Points on a hilly landscape, in no order, each with its height.
A ball rolls from a point to the lowest of its 6 nearest points, and stops where none of them is lower. Distance is the straight distance between rows; heights are no part of it.
q383: [112 146 114 100  92 173 163 186 142 146]  height 21.5
q55: [113 164 126 171 195 160 159 106  91  99]  height 54.9
q953: [130 116 165 164 182 105 153 110 107  69]  height 40.5
q18: [143 133 149 173 181 120 153  99  98  84]  height 50.3
q266: [134 146 105 132 134 181 144 152 141 145]  height 26.3
q300: [127 164 127 122 139 159 146 174 144 116]  height 26.7
q929: [121 142 150  99  91  91 117 157 149 124]  height 31.2
q620: [159 133 136 138 130 108 106 104 137 126]  height 8.8
q650: [ 95 159  86 128 171 187 141 148 127 128]  height 26.8
q725: [144 108 157 154 172  87 122  91 118  88]  height 15.2
q189: [151 129 119 114  85 107  99 107 142 169]  height 55.4
q961: [119 135  89 109 123 194 157 170 131 157]  height 11.7
q62: [148 141 123 109  90 139 139 138 145 160]  height 37.7
q169: [ 91 138  89  84 115 196 166 190 133 151]  height 18.3
q658: [144 151 108 151 152 178 139 128 130 138]  height 41.2
q219: [144 103 140 160 160  84  92  68 112 112]  height 43.5
q981: [127 140 150 171 192 135 162 118  99  76]  height 50.5
q2: [149 123 154 167 172 104 127  79 106  92]  height 37.5
q861: [108  81 148 127 158  62  88 108 132  91]  height 8.7
q579: [ 93 160 122 171 209 157 163 116  81  96]  height 53.8
q657: [117  85 175 151 187  80 172  93 109  59]  height 50.9
q644: [112 130  98  94  84 184 176 182 126 162]  height 20.3
q637: [140 128 132 100  65 110 129 136 142 153]  height 50.0
q811: [118 110 109  88  33 112 129 109 130 180]  height 69.2
q126: [128  90 161 138 171  72 126  98 117  70]  height 39.9
q363: [121 160 100 145 179 177 142 128 118 122]  height 38.6
q905: [151 139 151 154 158 116 129 112 120  98]  height 33.2
q856: [142 135 158 139 154 101 131 129 136  88]  height 32.1
q572: [149  97  99 102  53 170 173 136 115 193]  height 47.9
q647: [158 128 143 152 146 110 115 103 128 111]  height 35.6
q90: [136 146 144 120 110 111 121 146 151 121]  height 30.3
q952: [138 156 131 159 161 152 142 131 121 107]  height 11.8
q299: [166 130 143 176 164 109 115  65 107 115]  height 17.0
q161: [139 151 129 123 109 150 143 154 145 140]  height 28.7
q78: [118  98 132 140 140  76  58  85 127 128]  height 52.4
q653: [107  75 165 129 167  62 115 107 133  67]  height 44.9
q10: [135 148 152 118 126 111 131 163 147 102]  height 31.7
q349: [140 125  89 122 118 197 154 151 129 173]  height 31.6
q925: [132 127 157 117 132  80 103 137 141  97]  height 16.0
q704: [157 132 112 121  92 160 138 130 135 174]  height 51.5
q365: [155 146 142 141 137 124 123 126 133 117]  height 7.9
q778: [132 160 135 139 148 147 140 153 132 111]  height 25.6
q367: [105 113 118 104  67  91  79 107 130 174]  height 68.7
q38: [117  73 148 145 174  69 110  80 112  78]  height 45.6
q403: [158 138 100 139 134 187 144 122 132 161]  height 48.4
q631: [135 158 125 135 139 156 144 145 136 123]  height 28.4
q983: [103  97 130 129 129  79  51 103 129 141]  height 54.7
q589: [ 93  58 133 155 170  73  70  78 111  97]  height 47.3
q946: [106 154  98 120 146 191 152 167 136 139]  height 19.1
q36: [129 124 103 102  74 181 172 166 128 170]  height 25.3
q3: [117 155 120 114 110 166 153 184 146 142]  height 23.6
q682: [124 125 122  87  42 111 126 125 137 172]  height 61.1
q418: [144 126 122 100  65 144 143 135 139 172]  height 44.0
q966: [140 137 150 123 130 105 118 136 141 110]  height 27.4
q23: [121 102 140 124 129  75  71 111 130 119]  height 48.3
q197: [124 137 129  86  53 120 142 153 145 159]  height 51.0
q394: [115 100  77  97  92 204 175 168 106 184]  height 36.2
q56: [141 157 130 175 178 153 150 105 106 107]  height 40.7
q974: [115 143 149  89  67  92 125 157 142 135]  height 38.9
q881: [111 125 128  94  63  93  95 126 139 161]  height 58.3
q496: [109 130 127  91  49  91 113 136 143 160]  height 54.5
q912: [140 119 132 130 114  89  71 102 136 147]  height 7.3
q461: [109 128 147 102 100  70  91 136 142 125]  height 13.4
q314: [ 91  55 146 134 171  61  94  90 123  86]  height 15.9
q425: [148  97  92 110  82 199 164 147 113 191]  height 49.8
q611: [158 141 138 168 161 138 129  89 115 117]  height 50.1
q828: [160 147 103 159 152 175 141 104 121 141]  height 56.6
q564: [ 95 104 130 113  98  80  57 120 130 145]  height 47.8
q835: [110  88 136 137 147  80  64  94 128 108]  height 45.9
q129: [129 135 116 102  70 161 169 166 136 169]  height 27.2
q325: [103 170 106 155 193 171 147 134 114 104]  height 40.4
q375: [172 131 124 134 111 126 106  95 140 155]  height 48.7
q444: [134  96 144 147 155  73  73  77 121 112]  height 49.5
q746: [132 155 142 120 126 129 131 165 149 118]  height 30.4
q434: [121 158 140 146 162 151 144 153 125  93]  height 25.7
q743: [ 73 117  63  74 134 192 155 185 125 152]  height 20.7
q225: [129 156 135 105  96 142 146 170 142 140]  height 26.1

For each start below, name the point where the ball stops.
q579 | q952
q367 | q912
q18 | q365
q881 | q461

Call two points neighbours if one is among the 6 nearest of the other. Go from one point of each pair to the other, from neighbour to neighbour, staying as low as possible. Name the highest point that can't be avoided.
q952, q461 | q966
q952, q912 | q778
q461, q861 | q126
q365, q912 | q620
q912, q725 | q905
q961, q365 | q300
